Points, in no order, along strands that fork, close into loops and pass close to each other.
Two points are linked if the straight distance between their rows is under 86.7.
J_936: [ -3 -31  57  24 -14  -2 -55 -14 -10  29  25  25 -20  24   2  28  25   2
 -20  27  27]
J_658: [-11 -45  -8   8   6 -18  49   1  49 -31   1 -11  26  -1   4   5  15 -63
 -44  -3  38]
J_264: [ -2  -6  30   5 -26  30 -22 -46 -45  21  36 -21 -55  30 -10  33  20 -22
 -23  41  10]
J_227: [  7 -16  -6 -16  31 -52  38  30  22 -26 -37 -21  15 -10  42 -58   8 -11
  22 -19  42]
J_892: [  5  11  12  24   0 -54   2  29  19 -27 -51  41  13  19  12 -75 -11  21
  40  -6  10]
J_438: [ 11  27  16   4 -45  26  -2 -20   9  17  38   1 -11  16 -11  43   2  18
 -58   9  -4]
J_967: [-25   1 -19  68 -28  43  -7  11  -5  12   8  -5  -5  -7 -48  -1   9 -19
  -8 -14 -38]
J_728: [ 37 -39  24  -9  29 -67 -30  21   2 -10 -11  36  -7  -1  37 -34   3  12
  22  11  42]
J_179: [ 39  53 -33  36 -28 -14  39  34  19  -2 -15  11   0  -8 -49 -24 -17  13
 -19 -22 -42]
J_614: [ -3  15  63 -25   3  42 -89 -19 -51  40 -14  28 -20  -4 -11  25  -3  65
  54  24 -26]
J_115: [-12  43 -11  12  11   1 -23  21 -33  -5 -46  38  -9 -17 -22 -30 -17  44
  73  -8 -52]
J_657: [ 21  -1 -28 -46  21 -42  34  24  10 -18 -22 -23   5 -41  53 -43   4  20
  33 -24  33]
J_68: [ 20  19 -20  18   3 -40  52  37  32 -18 -32  -2  21   4 -10 -54   2 -21
  -1 -18  12]
J_655: [  2 -45  31 -24   6  11 -29 -42 -22  20  31  -7 -16  18  36  48   8 -12
 -36  21  38]
J_813: [ -8  30 -35  18  -9  12  17  29  23   7  -9 -13  29 -32  -6   5  -8  22
  -8 -48 -21]
J_53: [-14  -8   2 -16  -5   8 -14 -18  13  12  22  -1  17  -9  31  48   5  16
 -28 -15  14]
J_372: [ 25 -33  15 -21   6 -44   5  12  49 -17   4  10  26 -23  27  14  34  -3
 -44  13  68]
J_811: [-61 -42 -15  38  13  45 -13   0  -7  16  -9 -21  19 -15 -14   8  26 -32
  42 -11 -33]
J_362: [  8   8 -17  69 -18  -7  34   8  24  -2   3  16   7  42 -52 -40 -14 -46
 -17   2 -35]
J_27: [-25  37 -17   8  -8  61 -12 -27  -5  49  17  -2  24   9 -10  38 -20  33
  -9 -26 -57]
J_381: [-11  13 -19  50 -20   6   1  28 -11  -9  -8 -15  -8 -14 -33  -9   0 -15
  12 -13 -25]
J_718: [ -5 -31 -26  -7  12 -12  76   2  64 -38 -21   5  56   2  -7  -4   6 -63
 -54 -13  32]
J_51: [  3  14 -26  54  16 -22  67  23  26 -16 -39  -1  30  43 -22 -81 -30 -41
  20 -31 -35]
J_903: [-36 -20  -8  10  16  15 -22  12 -14   6 -10 -19  -1 -22   5  11  15 -11
  35  -5  -7]
J_140: [ 12  -5 -43  26 -11  15  74  22  26 -14   2 -49  10 -41 -36 -13  11 -49
 -43 -23  -7]
J_581: [-18 -43  31  -6  13  30 -24 -61 -24  25  27  22  -8  49  23  43  14 -30
 -31  21  15]
J_565: [ 13  15  27  -7 -10 -30 -53  19 -12  -2  -7  47 -25  -8   7  -7  -9  56
  24  11  -4]
J_497: [ 18 -11  32 -32  -4 -12 -41  -6  -2  12  19  -1   4 -23  36  31   1  42
 -14  -5  32]
J_321: [-17 -16 -36  26 -10  14  41  -6  49  -1  -1  17  47  -6  -5  22  -2 -24
 -51 -31  -7]
J_244: [  9  19   4   3 -25   1 -22  19 -45 -21   4 -17 -55  -6 -33  -3  -7  -9
  17  32  -4]
J_517: [ 26  29  21 -35   9  -6 -41  -6 -60  -7 -10  36 -59  20   4 -15 -22  39
  51  37 -19]
J_771: [ 14  44  -2 -32  -4  11 -19 -12 -51  12   3   5 -41  17   0   1 -25  31
  31  19 -32]
J_664: [-19  33   3 -15 -26  48 -10 -28  12  29  28 -11  33  -7   8  51 -24  53
 -39 -25 -24]
J_409: [-69 -54 -16  63   9  36   7   1  18   4  -7  -6  33  -7 -13   4  28 -41
  12 -23 -10]
J_426: [ 65  52 -46  18 -10 -14  72  26  21  -1  -1  -6   0  -7 -50 -29 -26 -12
 -41 -18 -37]
J_867: [-19 -28 -25  -9  40 -11  25  -4   8  -9   3 -10  11  22  35   2  -5 -42
  12  -7   5]
J_67: [-18 -57  23  17  42 -25 -15  15 -36 -16 -20 -29 -26   4 -10 -42  10 -59
  63  22  10]
J_254: [  7 -26  10   4   3 -35  21  30  51 -25 -22  -7  44 -37  20 -10  42 -14
 -25 -17  59]
J_514: [ 12  15  39 -32 -26   5 -43 -13 -19  16  28 -16 -15 -16  18  42  -8  67
 -16   3  21]
J_139: [-20  -9 -18   5  42 -34  14   3   7 -10 -16  12  15  40  30 -33  -7 -28
  42  -4  -8]
J_732: [-19  29 -12  34 -10  11 -28  29 -19   7 -24  14  -5 -17 -30  -9   1  20
  43 -12 -40]
J_795: [-35   0  22  28  -5  56 -54 -16 -23  38   5  11   3   4 -30  32  25   5
  33  10 -27]
J_91: [ 35  58   3 -37 -39 -20 -19   0  12  -6  10  36 -25  -3   2  -6 -27  98
  -3   2 -19]
J_122: [ 57 -20   4 -46  22 -75   3  17  -1 -16  -6   8 -21 -14  41 -48  -3  15
  18  20  50]
J_58: [-45  10   0   6  13  63 -32 -34 -18  48   7  10  23  20  -2  42   2  19
  18 -14 -49]
J_112: [  8  -1  -9  -4   2 -14  20  -4 -14 -10  18 -20 -28  33  -4  -4  -5 -55
 -10  31   8]
J_694: [ 16  55   6 -64  -9   3 -30 -24 -39  11  23 -11 -35   1  20   6 -42  80
  23   6 -17]
J_152: [ 17  28  -1  17 -32   2  -2  -3   8   6  24  19 -11  29 -24  17   0  -2
 -38  11 -16]
J_963: [-48 -41 -23  42   4  17  23  -3  38  -2 -10   7  46  -1   2  12   9 -41
 -25 -27  -5]
J_278: [-22  -1   1 -28  18  34 -13 -35 -34  24  24 -30  -6   9  17  39  -7  -4
  12   4 -13]
J_245: [ 15  44  54 -51 -43  14 -42 -24 -24  19  26 -23 -25 -14   3  31 -26 111
 -20   3  12]
J_37: [-27 -41   4  28  28 -12  -5  29  -9 -12 -19 -24  -1  -4   4 -22  18 -34
  47  -8  13]
J_280: [ -7  -6  26 -27  26  34 -49 -12 -71  24  -4 -15 -40 -16 -13  12   8  13
  67  29 -21]
J_507: [ 15  18 -27 -57  30 -30   7   7  -2   0  -4  -9 -10 -27  58 -21 -17  39
  41 -16  11]
J_355: [  4 -10  47 -50  24  44 -59 -36 -77  36   8 -33 -35 -11   5  25  -7  31
  44  26  -7]
J_338: [ 65  43 -39 -17 -11 -25  72  18  32 -14   9  -8   8   1 -25 -17  -4 -18
 -45  11  -8]
J_465: [ 24 -37  22 -22  -1 -32  -8   1  21  -8  23  -7  -8  -6  21  19  22 -23
 -39  20  62]
J_291: [ 46  62   0  -1 -46 -17  -5  29  12 -20  -3  33 -30   6 -30  -9 -21  59
 -16  15 -18]
J_930: [ -5  26  34 -18 -48  47 -16 -42   4  27  34 -24   9   6   0  60 -13  55
 -61  -7   1]
J_656: [-28 -42  41  17   2  25 -51 -39 -16  32  19  24  -5  33   2  26  34 -23
 -11  21   9]
J_402: [-12  27  37  -4 -15  24 -73   0 -33  17  -7  18  -7 -21 -16  25 -12  80
  35  -1 -27]
J_110: [ 26  10 -39 -58  23 -22  67  -2  42 -28  -3  -8  33   1  34   3  -1 -22
 -28   0  26]
J_595: [-39 -26 -13 -16  19  49   0 -32 -40  15  27 -55 -14 -12  21  38  13 -32
   4   2  -6]
J_354: [-20  16  32 -45  10  53 -30 -50 -56  45  19 -37 -15   6  13  40  -6  38
  22  12 -17]
J_714: [  0 -53  22  10  42 -47 -19   8  14   5  -4  32  18  24  52 -15   6 -13
  13   0  35]
J_597: [-30  -6 -16  43  34 -21  35  15  18 -11 -38   7  37  51   3 -69  -9 -39
  46 -18 -21]
J_108: [ 26   9 -42  48 -13  12  80  31  34  -6 -16 -21  27 -33 -44 -31   1 -32
 -45 -50 -24]
J_486: [ -8   1  20 -15  38  31 -51   7 -73   6 -30   9 -44 -19 -35 -13   0   4
  88  33 -33]
J_559: [  6  10  19  12  -2 -50 -36  26   3 -12 -32  67  -8   0   6 -45  -5  39
  46   3   0]
J_473: [  8  23 -13  23   7 -48  43  52  19 -34 -58   6  23   7  -1 -94  -8  -2
  28 -25   6]
J_202: [ 20  23  56 -38   7  22 -75 -22 -67  11 -16  43 -51   2 -13   4 -18  74
  51  37 -28]
J_3: [ 26  23  33 -14 -31  15 -43  -5 -68  -7  11 -16 -75  -1 -28  17  -5  16
   3  46  -8]
J_252: [ -7 -19 -19 -12 -23  29  31 -14  56 -17  14   3  51 -23  -6  54   8 -16
 -72 -15  24]
J_842: [ 12  11 -24  14   3 -28  41  19  -1 -25   4 -25 -21  23 -24 -36 -12 -57
   6  13  -2]
J_540: [ 12 -10  -8 -64  12 -22  12 -16  43  -5  14  -2  42 -32  55  34  -3  27
 -36  -9  47]
J_349: [-14   9 -24  -5  18 -31  17  15  37  -5 -23  21  41 -10  44 -18  -4  19
  15 -38   9]
J_125: [ 10   0  47 -14 -24  41 -41 -39 -79  27  14 -26 -66  16 -24  29  13   5
  10  52  -2]
J_537: [-14 -27 -44  10   1  14  80   9  67 -23 -25   9  72 -15  -8   8   2 -47
 -68 -38   2]
J_933: [ -6  -4 -48 -36  29   8  55 -10  16 -18   6 -24  14   1  37  10 -19 -38
 -16 -13   1]
J_500: [  1 -50  21  -7  -7  -3 -15 -25   8   2  31 -12  -8   4  23  46  22 -34
 -59  16  55]
J_821: [ -4 -18  -7  17  18 -23  11  15 -31 -34 -12 -37 -39  24 -21 -48 -14 -63
  47  25  -6]
J_777: [ 10   1 -21  70  -5 -13  61  17  22 -19 -19  -8  21  30 -54 -63 -24 -55
 -15 -25 -23]
J_226: [  7  -2 -10 -35  18 -34   6   1  40  -4  -8  15  34 -18  58  -2   7  38
  -8 -21  29]
J_909: [ 10  39 -17 -56  10  -2 -15  -6 -23   6  12 -10 -13 -28  35  -3 -28  73
  35  -7 -13]
J_720: [  8  45 -37  -6  -4  -7  24  21  28   1 -18  20  28 -21  16 -19 -15  48
  12 -41 -20]
J_10: [ 39  24 -30 -34   3 -34  48   7  28 -19  11  -5  -2   9  14  -7  -7 -13
 -20  12  19]
J_755: [  8  21 -37  50 -21  22  38  33  35  12 -11 -13  32 -42 -37 -12   0  -1
 -37 -53 -32]
J_645: [-58 -86   2  17  15  27   3 -28  -2  -9  26 -15  -1   8   9  23  22 -73
 -19  10  22]
J_15: [-46 -56 -20   7   9  47   9 -37 -21   0  28 -38 -11  -3   2  33  15 -61
 -12   5   1]
J_165: [ -9  30  -2   2  32  15 -26  15 -50  -8 -39  29 -20  -2 -46 -34 -16   4
  91  20 -51]
J_407: [ 12  -2 -16 -43  -6   2  30  -8  54 -13  12  -8  49 -41  15  44  15  18
 -62 -19  33]
J_699: [ 17  34  19 -34 -12 -26 -46  -7   0   2   3  56 -20  -7  22 -11 -27  91
  24   0  -9]
J_300: [-39  -4   0  55 -30  66 -34 -21 -10  34  23   5  -1   2 -44  25  30  -2
  -4  -8 -32]
J_79: [  6 -20  42  18 -12 -25 -43  -3  17  14  13  49   2  30  11  19   9   6
 -21  17  18]
J_569: [ -5 -32  22  24   9 -35 -19   1  31   7   4  37  21  30  19  -3  12 -23
 -12   4  28]
J_896: [ -7 -19   0  21 -15 -12  12  17  36 -17   4 -16  21 -26  -7   8  28 -33
 -38   0  34]
J_848: [ -1 -14   0  13 -34   6  12  -1  48  -8  22  -5  23 -16 -19  37  31 -20
 -72   6  38]
J_512: [ 11  21 -10  28 -33 -14   0  28   9  -9   5  10 -12  11 -23  -3   5  -9
  -7  11  -2]
J_221: [ -1  -9  15  20  -2  -3 -15  10 -45 -25  -2 -16 -57  13 -45 -22  -2 -48
  45  45 -11]
J_961: [ 23  -7  -8  -7  23 -53  64  18  43 -44 -31 -13  36  22  18 -56   0 -40
   2  -8  33]
J_203: [ -2  -2  -8  10 -18  27   8 -33 -28   7  35 -19 -46  31  -7  22   8 -42
 -25  29  -2]

A fork is a point with three links, a tip a point with one. Leave the first point through the second and follow the links. Name the first fork or tip that comes.
J_372, J_465 -> J_122
J_165, J_486 -> J_645
J_91, J_699 -> J_402
J_694, J_909 -> J_291
J_122, J_728 -> J_896
J_597, J_139 -> J_179
J_278, J_354 -> J_381
J_755, J_813 -> J_252
J_110, J_933 -> J_362
J_321, J_963 -> J_821

How many points has the smallest loop of links through each point below? Write - if it is on no loop.
J_244 -> 9
J_718 -> 7
J_967 -> 11
J_732 -> -
J_409 -> -
